Each row is a point on a landscape with many valleys, with its height.
A ball rolls from a point to the lowest of its 2 nearest points, and stops where none of them is lower. Distance is the straight distance between rows; heights are no part of it.
K_947: [177 111 211  83  90 132 109 106 131  93 132 175  66  81 124 168 105 159
  92 149 141 134 103 136 145 131 137 146 143 200 104 157 118]  height 72.8
K_387: [148 142 117 135 130 138 118 111 169 123 129 151 144 122 229 141 117 149
 138  91 134 190 147 131  71 138  98 101 186 142  83  54 205]  height 44.6
K_39: [ 69 141 137 186 133 145 111 171  92 126  68 105 191 104 117 100 159 111
 143 163  89 134 130 110 136  97 112 105 124  52 140 114 176]  height 87.1
K_731: [152 114 110 147 138 171  96 139 116 148 105 102 140 134 149 111 171 140
 172 135 132 141 117 143 140 144 132 107 171 148 131 135 140]  height 63.8
K_953: [129 125 146 107 129 163 108 144 127 154  83 123 133 111 121 117 138 145
  93 191 107 137 146 110 189 103 117 166 138 114 164 176 103]  height 60.4
K_11: [ 68 135 159 180 132  87 153 171  74 114  95 101 148 113  88  96 119  95
 156 142 166  55 109 177 132 110 163 116 113  88 150 127 129]  height 61.9
K_273: [ 82 131 150 126 148 143 122 139  91 145  81  82 138 117 103 125 102 155
 116 149 121 142 131 127 149 108 107 189 143  30 128 163 167]  height 58.0
K_582: [165 102 147 136 111 157  56 116 120 115 127 176 110 139 128 105 164 114
 188 154 147 120 109  98 110 178 120  63 147 220 107 115  97]  height 57.8
K_919: [177 129  96 125 117 108 133  98 166 102 157 171 113 146 147 145 131  92
 135 110  95 158 140 113  82 155 119  88 101 212 130  82 115]  height 51.3
K_962: [105  94 138 101 137 158  92 141  89 142 115 167  99 123 161 112 127 181
 133 163 154 218 114  97 119 111  84  90 142 117  85 105 195]  height 32.9
K_933: [ 87 133 168 150 123 118 150 153 119  96 109 105 179 108 116 152 104  85
 131 107 134  94 124 143  70 141 112 139 138  28 130 115 173]  height 49.8
K_152: [131 147  94  93 147  49 152  42 182 151 175  98  85 177 140 131  92 154
 145  59 137 126 111 104 111 159 117 156  98 169  86 114 134]  height 51.2
K_879: [163 135 153 125  99  82 146 113 133 105 132 102 130 129  86 147 120  81
 112  92 122  68 156 158 164 133 148 167  74 164 149 149  64]  height 40.8
K_948: [131 134  79 155 150  97 106 107 133 183 151 113 107 186 101  70 176 153
 181 166 109 171 101 108 154 132 130 118 120 154 128 134 159]  height 78.1
K_698: [109 137 163 113 128 133 127 122 105 133  78 106  91 106 102 159  95 147
 103 161 104 166 131 143 141 112 106 189 125  60 137 141 191]  height 56.2
K_332: [116 137  76 117 144 131 156 129 161 137 157 151 112 144 128 126 151 109
 102 131  60 161 147  95 114  90 136  94  74 124 146 120 120]  height 61.4
K_199: [156 124 137 133 129 141 112 119 118 138 124 162  66 136 118 138 134 150
 159 174 169 127  84 149 112 190 157 130 203 170 141 131 147]  height 76.5
K_445: [136 172 112 141 129 104 162  97 173 140 142  89 147 122 113 158 113 128
  82  68  63 111 165 149 150 107 144 175  94  65 125 142 144]  height 80.5
K_448: [163  94 181  80 111 158 112 108 132  89 118  93  91 111 147 138 105 138
 179  99 145 127  98 130 123 154 104 154 159 179 115 166 101]  height 70.1
K_737: [133 140 162 168 108 141 109 146 127 113  83 126 194  92 130 152 140 106
 129 146 129 110 140 166  96 167 112 140 179  60 131 100 177]  height 53.3
K_680: [129 132  94 104 167 175 125 123 141 168 117 143 113 136 122 146 134 176
  91 191 120 149 110  94 126 147 135 152 204  79 166 157 148]  height 41.9
K_995: [109 156  82 143 133 138 156 140 164 111 159 146 184 136 159 119 144  82
  98 103  58 154 158  84  82 104 122  91  98  89 136  88 131]  height 65.9
K_151: [123  99 179 123 112 153 107 157  86  96 105 113 138 124 119 119 115  97
 169 146 176  83 109 137 120 148 118 128 159 142 138 151  99]  height 67.2
K_104: [175 139 136 150 105 111 105  91 161 119 148 162 133 125 210 119 123 137
 172  79 152 173 136 148  80 150 116  88 159 211  74  55 177]  height 49.3
K_293: [ 86 145 189 169  90  95 103 147  97 136  69 115 123 117  97 102 131 130
 160 202 136 112 111 155 166 109 126 137 109 134 126 136 151]  height 75.4
K_592: [ 94 108 200 104 122 156 129 159  77 110  78  91  82 123  96 113 101 109
 149 145 156  73 116 143 152  97 136 157 122 134 151 178  94]  height 69.3
K_725: [119 131 120 171 124 106  94 140 101 155 138 191 154 147 108  99 148 129
 128 177 202  88 110 145 127 183 151  96 163 131 101  98 128]  height 62.5
K_952: [106 100 156  99 128 179 140 155 106  84  76  94 114  91 138 157  99  97
 146 113 103 142 134 122  71 109  90 119 134  75 157 128 159]  height 35.4
K_246: [116 156 128 182 140 145 153 149  99 116 125 116 174  91 170 113 133 135
 123  80  93 140 155 174 123  88 160 103 135  65 123  98 201]  height 36.0
K_791: [149 133 134 152  97 148  98 137 144 120  83 139 172 122 120 134 163  82
 125 177 116  96 141 130 116 160 116 113 140 136 160 121 101]  height 68.9
K_667: [153 143 101 136 113  91 144 125 142 121 190 211 144 143 144 126 130 117
  65 121 135 134 161 129 119 111 151  82  91 166 112  72 123]  height 72.7
K_861: [107 146 150 141 103  91 140 104 161 133 134  68 140 139  99 154 110 109
 103  73 109  92 145 141 158  95 120 181  59  83 104 159 114]  height 79.1
K_838: [ 90 132 168 181 110 115  82 164 106 144  88 162 135 124  97 120 138 115
 159 216 195 109 100 153 104 192 123 128 169 111 114 114 156]  height 59.2
K_117: [124 140 109 139 128 121 119 133 138 165 123 118 167 119 116 109 157 153
  88 156  92 134 146 128 200  93 137 139 115  93 128 158 118]  height 63.1
K_292: [163 105  99  88 118 156 119 119 170 161 135 135  91 101 154 119 157 188
 113 149  73 208 143 105 180  85 114 136 101 183 132 167 108]  height 47.6
K_546: [ 90 110 193 103 112 109 130 116  96 120 137 118  24 134 104 129  87 141
 183 124 158 141  74 141 115 128 125 149 111 152  98 157 164]  height 73.1
K_452: [158 148  57 153 161 110 112 109 134 150 139 103 200 171 118 109 167 127
 151 115 112 111 138  97 144 185 125 143 147 122 132 134  97]  height 45.4
K_336: [171 157  68 161 144  70 132 100 114 126 148 118 187 175 108 122 139 103
 164  93 124 103 140 115 119 201 123 144 120 132 132  91 105]  height 39.6
K_164: [134 103 170 117 131 170 143 153  78  85  83  95 122  69 156 143 103 132
 145  86 132 142 146 186 106 101 121 126 143  85 147 118 180]  height 31.6
K_508: [ 65 125 207 115  91  82 135 134 113  98 120 131  65 131  81 143  92 105
 116 134 154  97 110 133 133  79 118 130  49 131 110 137 134]  height 52.1
K_892: [138 133 123 134 144 118 155 117 103 122 131  96  97 141  99 132 114 103
 173 110 150  87 106 164 111 164 159 157 144 126 167 142 117]  height 57.9
K_853: [ 71 144 171 164 100 100  91 153 107 142  73 120 121 125  88 115 124 129
 147 219 119 161 113 105 134 114  88 153 113  92 118 135 193]  height 77.1
K_536: [185 118  87  92 134 119 131  79 168 120 139 109 114 116 184 133 135 167
 166  58 115 149 126 131 130 148 125 116 145 220 125 114  98]  height 36.2
K_323: [126 137 199 132  85 100 140 129 114  91 157 170  99 118 169 137  83 112
 132  97 159 168 128 164  84  94 125 114 108 155  72  82 200]  height 56.8
K_90: [172 122  87 150 161 150 129 139  95 116 120 141 148 132 109 131 156 119
 145 126 162  77 133 152 129 178 170 106 172 154 182 120  81]  height 47.7
K_579: [180 114 149 125  97 111 128 115 124  88 163 160 119 104 155 120 125 124
 150  76 127 133 141 164 135 113 153  85 102 225 101 105 103]  height 58.2
K_111: [160  93 186  66 117 147 141 112 117  91 139 137  65  82 145 168  82 159
 126  90 169 132 108 153 111 134 124 138 158 163 114 137 144]  height 71.6
K_159: [125 123  97 140 158 174  98 145 142 155 104 131 176 135 130 125 165 146
 112 173 118 132 112  84 103 159 117 121 194  65 143 129 146]  height 36.7
K_517: [182 137 116 144 108 106  86 110 128 143 129 182 153 148  94 115 164 115
 107 184 148  78 147 126 165 176 142 121 134 189 140 123  64]  height 39.8
K_3: [125 124 109 161 157 153 131 163 105 111 114 119 217 104 133 116 150 104
 103 116 124  72 132 141 115 132 155 104 157  74 163 118 101]  height 54.1
K_189: [147 133 135 112 112  66 121 110 126 143 169 165 116 176  68 110 128 125
 100 156 136  96 119  97 193 131 148 154  73 196 117 159  47]  height 40.7
K_137: [132 119  91 146 117 147 140 164 142 103 140 136 201 115 145 110 158  65
 119 102  91 120 163 110 108 110 121  79  83 134 138 111  67]  height 61.5
K_115: [112 133 150 118 118 149 114 154 129 127  95 185 192  89 151 149 127 135
  26 165 121 144 167 107 122  96 104 113 131  67 104 101 146]  height 65.4
K_58: [175 170  97 154 119  80 155 100 143 150 170 158 145 132 116 157 127 164
  74 126 140 110 142 163 171 146 169 140 147 130 134 115 133]  height 86.9
K_577: [128 127 193 162  84 150  86 157 117 101  53 144 151  76 132 133 145  87
 139 188 131 109 146 152 120 121 101  98 133 140 137 105 143]  height 71.5
K_62: [138 111 171  97 111 131 110 120  86 123 104 109 117  85 153 142  92 181
 107 101 149 173 141 165 172  95 110 157 123 111  90 128 178]  height 65.5
K_180: [164 134 139 141 100 127  90 110 122 156 124 157 113  97 176 130 128 187
 125 139 142 189 134 162 148 121 129 127 165 158  82 100 197]  height 68.7
K_958: [129 120 139 111 115 154 113 135 133 112 141 167 124 123 197 132 122 130
 130 130 124 201 139 102  79 106  84  81 135 146  83  72 194]  height 39.1
K_752: [ 95 113 157 163 120 121 126 165  87  93  98 101 172 126  92 108 125  68
 165 139 173  52 109 146 107 135 127 123 132 108 156 140 100]  height 64.6
K_202: [121 107 162  89 139 173  82 156  92 154  54 139 111  95 110 100 137 176
  89 216 103 176 164 107 194  86 106 152 129 129 158 159 115]  height 62.2
K_818: [ 57 120 187 119 132 120 142 147  82 133 118 108  46 130  93 129  69 141
 162 137 190 115  93 159 118 134 138 173 125  97 116 169 153]  height 71.9
K_723: [119 104 104  83 143 166 117 143 158 162 141 122 117 171 105  83 148 136
 129 166 102 139 130  69 151 105 108 147 108 153 148 193  48]  height 53.8
K_370: [ 88 118 145 114 156 174 112 149  99 149  85  78 147 141 110 121  97 134
 129 155 144 120 111  91 118 142  93 198 185  43 141 178 134]  height 59.8
K_608: [120 131 102 139 135 138 161 151 119 104 172 189 143 133 162 121 134 103
  94 115 150 128 147 137  91 109 152  54 123 137 119  77 147]  height 69.7
K_308: [118 139 145 189 118 110 105 156 113 117 103 130 156 118 111 139 141 103
 179 156 163 110 105 166  83 199 130 138 183  93 128 102 168]  height 56.4
K_142: [ 88  81 128 105 166 187 107 180  77 153 116 144 118 153 125  85 139 145
 129 189 180 117  92  91 135 119 124 109 163 118 131 154 106]  height 55.0
K_261: [168 150 113 160  98  94 109  89 144 159 156 146 123 135 147 119 143 151
 150 127 108 168 126 146 154 127 138 115 122 183  98 104 163]  height 71.1
K_957: [138 127 136 152 149 161  99 144  96 147 108 173  80 128 114 114 161 154
 138 200 171 119 106 157 145 158 175 108 195 162 161 131 138]  height 75.3
K_85: [130 134 210 121  96  97 133 108 119 108 119 163  46 123  76 147 104 118
 141 187 149 101  82 137 126 149 150 168 133 178 141 155 122]  height 75.2
K_941: [ 76  99 170  91 126 133 110 133  99 146 129  88  78 151 109  92  98 160
 153 117 143 138 116 104 183  71 108 157  72 118  88 177 133]  height 76.1
K_455: [120 122  95 172 138 126 108 149  94 139 146 180 166 157 133  94 166 109
 132 146 173 106 127 128 113 154 145  52 137 130 110  74 135]  height 65.7
K_369: [105 134 115 156 140 132 161 168 122 107 129 141 213 103 131 113 144  89
  75 116  99  80 157 124 124 101 156  92  97  82 151 113  75]  height 57.5
K_207: [ 54 149 114 134 158 116 162 135 128 153 144 106 132 151  96 106 126 110
  91 120  87 104 129  98 129  79 138 131  68  39 133 148 136]  height 53.7
K_269: [147 110 121 159 152 168 130 165 101 104  95 135 157  91 133 126 163  95
 124 130 149  83 133 173 108 147 165  74 164 126 183  97 108]  height 50.7
K_60: [124 105  92 111 146 190 110 142 138 133 109 102 131 122 182 114 163 150
 172 117  88 202 123  88 120  99  89  87 126 140 119 119 157]  height 17.0
K_184: [136 138 106 132 155 140 146 108 140 144 125 128  65 133 120 164 125 146
 158 156 132 156  91 136  88 172 144 149 188 129 159 127 180]  height 78.0
K_914: [156 102 131  86 146 175 100 107 144 120  88  72 118 116 172 147 126 158
 189 109 147 150 102 114 103 168  88 151 202 159 125 140 129]  height 68.2
K_624: [163 104 137  95  99 175 138 137 149 101 131 167  92  70 157 145 129 146
  86 132 106 158 156 149 147  95 138 109 111 191 137 136  94]  height 53.1
K_543: [128 116  64 105 176 135 157 111 129 121 148  96 112 161 139 123 131 110
 179  79 126 127 117 103  89 150 132 103 129 145 146 119 103]  height 57.7
K_699: [163 115 142 104 108 146 103 104 125 141 116  99 134  92 186 131 120 187
 127  97 103 201 151 138 171  90  94 144 131 139  89 128 171]  height 66.9
K_724: [ 75 132 124 137 146 143 136 170 111 134 100 172 160 107 121 122 151 114
  64 202 114 120 131  97 119  92 126  87 123  68 147 107 146]  height 68.3
K_265: [116 163  83 180 159 109 147 131 121 163 150 133 136 145 136 115 161 162
 150 135 113 159 109 157 138 139 170 119 157  90 125  98 200]  height 84.0
K_99: [143 114  96 158 113 166  93 153 149 121 121 141 193 136 145 113 176  81
 140 139  98 132 156  85 106 133 105  74 116 136 132 111  87]  height 65.1
K_347: [136 148 108 160 115 128 132 112 140 135 118  72 163 129 143 124 152 116
 170  96  70 150 149 146 163 111 126 138 105 117 128 134 151]  height 83.6
K_839: [ 92 102 150 100 139 184 135 163 112  99  71  97 116  95 121 138 117  98
 112 148  95 127 137 105 104  91  95 125 109  89 174 148 113]  height 39.2
K_407: [194 140 110 120 103  79 147  88 177  94 164 150 153 134 140 177 107  83
 121  64 119 126 153 119  80 168 104 129 112 189 126  85  93]  height 45.8
K_844: [192 122  98 117 131 162 119 125 145 116 138 167 100 113 125 139 151 143
 122 149 132 109 131 144 150 160 164 107 171 199 176 149  55]  height 50.9
K_672: [102 110 127 138 133 122 143 143 110  96 150 124 159 142 157 132 104  99
 177  82 195 120  97 127  48 157 103  93 149 103  94  89 156]  height 65.0
K_88: [183 132 156 104  96  90 149  91 177 103 162 121 106 111 111 193  99 118
  79  55 127  98 144 156 144 132 138 179  91 167 127 146  78]  height 36.5
K_365: [149 141 138 118 111  46 135  60 143 139 177 131  72 149 121 143  96 141
 164  89 157 135  82 132 112 172 134 162 119 184  82 120 154]  height 55.1
K_650: [ 97 104  90 131 169 143 159 150 103 100 146 104 131 159 126 120 116  85
 169  91 146 106 101 112  50 147 132  93 137 106 149 104 123]  height 61.3
K_659: [163 127 109 131 115 126 138 141 136 114 130 108 173 104 118 125 145  99
 111 109 109  93 169 155 173 129 155 141  94 158 159 151  43]  height 44.9
K_666: [161 152 153 144  84 110 139 100 165 112 117 151 117  97 130 179 120 104
  84 140  86 144 144 168 121 116 134 140 120 145 145 106 166]  height 52.0
K_18: [125 134 138  94 140 124 158 100 161 127 132 112  59 120 124 183  85 139
 126 118 151 136  99 131  74 162 110 172 162  85 138 139 167]  height 79.6
K_488: [105 141 127 148 136 125 175 144 108 116 153  97 154 119 162 120 104 123
 114  51 123 117 148 175 131  85 162 109 109  70 107 112 169]  height 39.9
K_950: [177 163  88 191 131 111 142 114 114 118 139 122 155 133 163 117 149 118
 173  73 107 142 152 184 118 149 158 103 139 163 135  68 169]  height 38.3
K_24: [130  91 112  74 158 206 104 162 136 156 117 113 124 138 135 103 144 158
 116 169 118 153 134  76 153 117  97 148 163 138 155 191  67]  height 57.3
K_339: [185 121  52 123 152 152 125 131 153 146 150 149 136 143 118 107 179 142
 116 145 103 129 156 102 157 154 153 116 133 184 182 153  38]  height 54.0
K_522: [105 109 168 100 119 126 126 119 126 110 113 121 109 110 134 177  82 147
 125 123 167 155 111 125  77 161  84 161 158  75 105 121 187]  height 80.7
K_425: [150 111  37 102 156 170 136 153 179 142 153 134 176 112 152 125 156 150
  98 113  92 135 158  77 132 138 135 117 130 125 160 149  26]  height 57.4
K_179: [134 119  90 102 117 142 136 143 183 136 146 152 187 120 124 158 147 121
  45 138 107 119 159  84 137 130 120 139 122 100 133 144  49]  height 60.6
K_876: [161 113 131 122 113 134  95 107 136 114 137 154 125 133 163 128 136 132
 178 119 161 140 107 123  91 176 115  86 155 188  92  89 135]  height 53.9
K_740: [ 84 125 104  90 160 142 160 117 144 155 152 102 102 143 117 139 105 136
  96  99  98 131 134  94 123  84 118 138  85  52 118 152 131]  height 49.9
K_634: [134 119 126 100 112 121 136 119 142 124 167 129 137 128 156 136 117 134
 107  87 146 138 132 134 142 107 122 116 116 138  91 126 114]  height 36.9
K_983: [150 129  86 156 129  74 100  99 114 161 165 149 128 184 117  79 165 144
 182 134 122 155 118 110 157 144 128 103 102 194  97 106 128]  height 74.6
K_124: [ 79 124 108 135 157 146 137 161 106 154 115 162 118 136 105  92 164 128
  90 214 117 124 114 113 138  88 159  77 119 106 168 124 129]  height 71.0
K_679: [132 152 104 110 131  59 157  73 178 130 170  99 150 153 155 152  90 135
 130  38 144 115 124 123  89 158 113 155 127 117  80  99 144]  height 46.5
K_123: [119 119 108  76 151 163 137 116 140 159 133 114  98 130 137 151 118 173
  94 138  97 173 131  93 138 105  99 150 138  89 129 155 145]  height 46.1
K_264: [126 134 105 111 140 110 155 108 167 116 157 116 190 130 170 158 110 137
 111  61 158 123 126 117  80 159 108 133 166  74  91  96 146]  height 41.7
K_696: [135 159  82 144 150 119 160  83 150 163 147  70 119 141 132 130 126 153
 149  68  79 132 135 152 159 125 161 155 115  96 134 143 156]  height 82.0
K_409: [122  97 202  80  95 137  79 134  91 108  92 106 128  93 129 145  87 153
 121 134 158 158 138 118 161 108  72 167 121 117  83 155 139]  height 64.2
K_544: [ 64 136 132 149 140  96 146 145 104 137 128 113 125 160  74 100 122  99
 120 155 136  76 114 123 146 100 145 125  81  92 143 146 108]  height 58.3
K_68: [158 122 150 119 102 107 108 113 127 128 155 182 114 143  97 129 128 133
 108 170 170  94 109 128 160 159 145 130 138 184 113 143  92]  height 34.5
K_690: [ 76  95 107 101 174 152 135 158 101 152 160 131 120 172 115  97 122 139
 120 156 181 103  93  88 111 118 131 115 148  89 126 154 113]  height 51.4
K_294: [173 122  94  83 130 130 154  82 167 129 165 121  55 113 152 153 108 173
 131  72 101 145 132 125 153 118 148 135 109 209 138 150  81]  height 40.6
K_965: [126 101 140 132 139 168  75 160 103 159 115 150 136 160 104  71 170 130
 148 197 164 100 113 101 158 137 133 101 158 165 132 161  80]  height 58.6
K_708: [ 52 127 195 114 137 131 144 155  89 144  85  98  59 144  71 115  67 119
 121 166 157  79 113 133 141  96 133 182 111  87 155 173 120]  height 70.7
K_81: [122 118  89 102 155 106 143 106 133 160 178 114 120 161 146 112 121 169
 123  95 155 135 113 118 155 120 140 123 128 128  89 135 125]  height 41.8
K_109: [142 150  54 128 172 122 140 113 155 154 143 100 176 186  89 106 145 113
 135 131  94  99 136  77 126 174 122 171 139 109 173 156  62]  height 50.2
K_136: [ 94 150  72 181 161 115 120 131 132 167 135 112 143 171 128  92 178 151
 179 133  93 179 100 107 116 135 132 116 141  91 119 106 199]  height 81.7
K_578: [192 142 111 118  97  80 131  89 183 118 167 129 156 125 136 180 126 133
  95  63 127 112 159 141 151 158 122 169 113 178 113 130  72]  height 40.2
K_887: [146 126 181 109  92  81 122  93 126 115 168 131  64 144  85 129 111 118
 137 101 129 103 107 118 171 117 147 157  64 209 104 173  73]  height 45.7
K_259: [134 135  96 126 131 144 127 127 168 129 146 128 211 124 197 127 135 132
 113  91 121 149 141 100  99 134 101 105 157  93  84  92 142]  height 36.1
K_331: [154 160  32 144 173  82 154  90 157 129 150 118 163 164 178 105 141 138
 167  56 100 155 145 104 106 170 119  99 129 165 112  60 133]  height 20.7
K_835: [ 48 142 145 175 140 104 156 169  92 104 124 108 145 116 116 127  89 103
 146 104 144 121 110 145  60 128 122 129 123  20 114 114 199]  height 46.7
K_383: [ 98 115 128 114 120 150 133 148 138 117  98  96 104 136 101 121 136  78
 132 158  81 122 139 106 132  95 109 130  86 131 172 162  93]  height 43.9
K_127: [150 162 142 198 110 115 140 142 119 122 128 143 172 103 172 125 131 123
 131  99 120 135 159 197 119 125 158 115 150 102 115  75 201]  height 31.5
K_554: [170 174  72 175 138  58 151  78 139 129 157 123 169 157 150 128 127 121
 168  74 119 143 137 143 111 178 133 134 141 148 110  67 170]  height 31.1
K_95: [ 73 108 177 115 101 124 116 141  86 119 112 111  67 120 112 120 100 146
 164 148 135 174 113 125 131  79  92 134  83 121 101 141 186]  height 74.5
K_709: [123 147  96 138 165 151 157 136 120 137 125  80 137 158  89 118 124 101
 128 124 113  67 123 122 129 153 157 175 151  86 184 171  88]  height 54.6
K_595: [ 94 113 136  79 144 142 142 146 143 169 145 125  96 150  86  95 123 138
  79 147 117 108 143  92 179  67 132 161  74 124 145 201  47]  height 58.1
K_825: [ 99 143 117 171 135 140 121 137 119 130 102  66 163 129 114 113 151 109
 175 122  79 124 122 130 131 122 132 139 128  75 142 144 164]  height 85.2
K_213: [172 126 159 130  86 122 132 133 134  95 138 180 120  75 152 138 139 119
  95 113 113 121 161 179 163  94 161  88  91 211 126 112  94]  height 55.5
K_572: [143 167  87 165 137  90 146 111 123 151 158 154 124 134 122 133 138 163
 118 147 156 119 110 175 154 165 182 139 170 112 131 111 161]  height 85.7
K_107: [ 45 161 160 189 139 117 133 170  97 122  64 117 161  99  94 117 128 110
 123 183 116 105 118 130 117 115 129 137 131  29 151 121 178]  height 88.5
K_674: [148 106 127 147 125 188  63 147 114 146 105 141 128 147 131  97 182 128
 183 169 137 138 116 107 139 148 125  82 152 181 129 134 100]  height 61.0
K_518: [100 127 145 150 116  83 142 128  99 111 146 132  83 154  86 122 109  89
 176 140 168  99  90 149  85 168 136 128 124 141 131 125 148]  height 60.8
K_837: [105 110  99  97 157 110 150 123 117 149 187 140 120 180 106 107 117 127
 112 136 177  93 101  92 130 140 143 127 122 118 118 142  94]  height 47.1
K_356: [158 136  69 117 162 114 148  81 183 137 127  98 134 128 206 125 133 174
 169  51  93 166 136 136 115 144 130 106 162 185 110  89 152]  height 30.6
K_789: [150 116 146 113 122 128 170 147 138  77 143 132 153  92 136 158 108  95
  78  64 146  77 159 185 121 103 156 114 116 112 154 118  94]  height 27.0
K_98: [119 118 106 133 136 157  97 140 139 148 127 142 196 128 172 114 156 140
 110 142 119 170 134  78 114 131  91  93 152  85  94 111 157]  height 29.2
K_571: [108 127  63 103 181 134 188 104 150 141 178 101 101 153 138 137 108 128
 113  52 107 111 138 105 103 115 146 120  93  94 135 129  95]  height 53.6
K_340: [162 119 101 117 153 167 111 106 150 153 106  80 125 144 151 125 140 160
 167 129 131 138 109 111 146 152 121 162 184 155 144 157 112]  height 66.2
K_171: [ 90 124 187 108  98  84 127 106 123 105 145 111  54 168  65 124  96  95
 150 112 136  93 110 107 145  97 130 149  45 167 110 169  86]  height 48.8
K_494: [158 134  98 131 148 110 178 121 124  89 160 118 155 125 123 145 108  91
 107  56 131  72 157 170 112 138 163 119 111 103 156 110  97]  height 31.7
K_635: [165 109 172  92  97 124 144 124 162  90 158 126 138  94 161 168  96 130
  95  44 153 111 151 169 133 107 124 134 118 146  98 127 106]  height 32.1
K_866: [162 123  83  99 140 143 133 108 156 161 155 122  83 111 166 129 145 204
 123 114  93 183 129 134 185  98 145 123 133 175 126 146 129]  height 44.4
K_190: [204 152  95 132  99 126 117  90 196 135 144 137 156 113 141 173 139 141
  92 120  93 133 151 128 151 161 122 143 148 173 146 130  86]  height 44.5
K_46: [145 138 173 128  94 134 124 114 133 114  91 131  99  84 122 169 113 131
 107 168 116 153 130 171 134 125 123 162 140 124 145 125 175]  height 54.2
K_754: [149 149 101 143 123  71 156  90 133 116 165 154  85 158 108 151 112 100
 164 120 147 134  97 137  71 188 140 131 126 160 126  89 155]  height 58.9
K_226: [ 74 150 210 157  97  89 123 153 102 106  49 132 132  89  98 139 127  94
 132 206 156  97 125 160 118 103 109 129 111 111 146 107 145]  height 73.6
K_619: [110  97 178  78 116 163  98 142 109 129 108  87 127 134 125 120  91 140
 135 133 171 120 116  98 142 123  84 185 152 106  99 187 103]  height 62.4
K_599: [ 73 124 138  87 145 143 143 155 137 152 114 128 140 133  90 114 125 117
  41 171 124  94 144  90 163  71 128 154  84  87 142 174  69]  height 60.5
K_238: [ 61 143 150 144 143 124 167 152  94 115 131  98 120 114 133 125  91 116
 125  72 126 120 136 155  98  75 137 119  81  34 110 114 183]  height 43.3
K_558: [136 135 112 119 116 139 137 146 174 121 143 166 198  97 157 166 127 130
  26 117 117 124 164 118 136 110 118 131 139  77 111 115 111]  height 63.2
K_959: [137  95 158  64 112 172 121 131 121 113 135 141  61  93 140 128 125 163
 115 135 106 174 138 112 169  76 133 125  97 190 129 165  89]  height 51.0
K_250: [103 128 128 146 143 139 124 150  90 159 113 155  77 145 100  88 160 153
 134 213 140 127 105 141 162 113 162 108 140 135 165 141 144]  height 73.5
K_38: [179 139  81 157 151 116 107 128  90 133 138 172 149 159  87 101 157 113
 134 153 166  76 136 130 153 191 156 110 155 179 158 123  66]  height 44.2
K_814: [130 130 233  96  78 104 103 113 123 112 102 147  71 111  89 157 108 133
 103 172 136 114 105 123 169 107 125 178 108 185 117 167 111]  height 74.0
K_509: [153 138  88 119 111 131 119 110 182 138 149 154 108 146 130 140 164 114
 126 156  69 183 135  97 109 128 105 105 102 180 139 112 128]  height 56.5
K_366: [ 87 139 218 133  71  84 133 142 105  84 131 163  97 113 121 142  82 100
 124 120 163 129 129 170 115  72 125 111  78 146  82 100 175]  height 54.7
K_527: [100 107 111 117 159 160 101 144 100 156 107 131 112 137 138 109 155 170
 145 172 107 214 116  92 116  97  96  96 140  94 121 116 201]  height 27.4
K_212: [ 78 127 172 109 123 123 124 137 122 153 109  70 116 134  94 128 100 129
 101 103 125 102 146 123 175  70 104 180  58  75 107 176 113]  height 77.6
K_767: [133 131 108 121 117 112 133 115 162 140 141 107 112 166  88 118 139  91
 132 145  88 119 137  91 144 118 125 151  67 157 157 161  69]  height 47.9
K_884: [180 165  97 147 113 122 151 103 175 112 132 135 145 119 140 168 134 108
 105 113  78 133 150 156 109 142 149 130 140 129 161 100 137]  height 48.7

Where does a ball stop that starts at each point below?
K_582 -> K_60
K_213 -> K_331
K_518 -> K_331
K_455 -> K_127
K_674 -> K_789
K_814 -> K_789
K_293 -> K_68
K_754 -> K_98
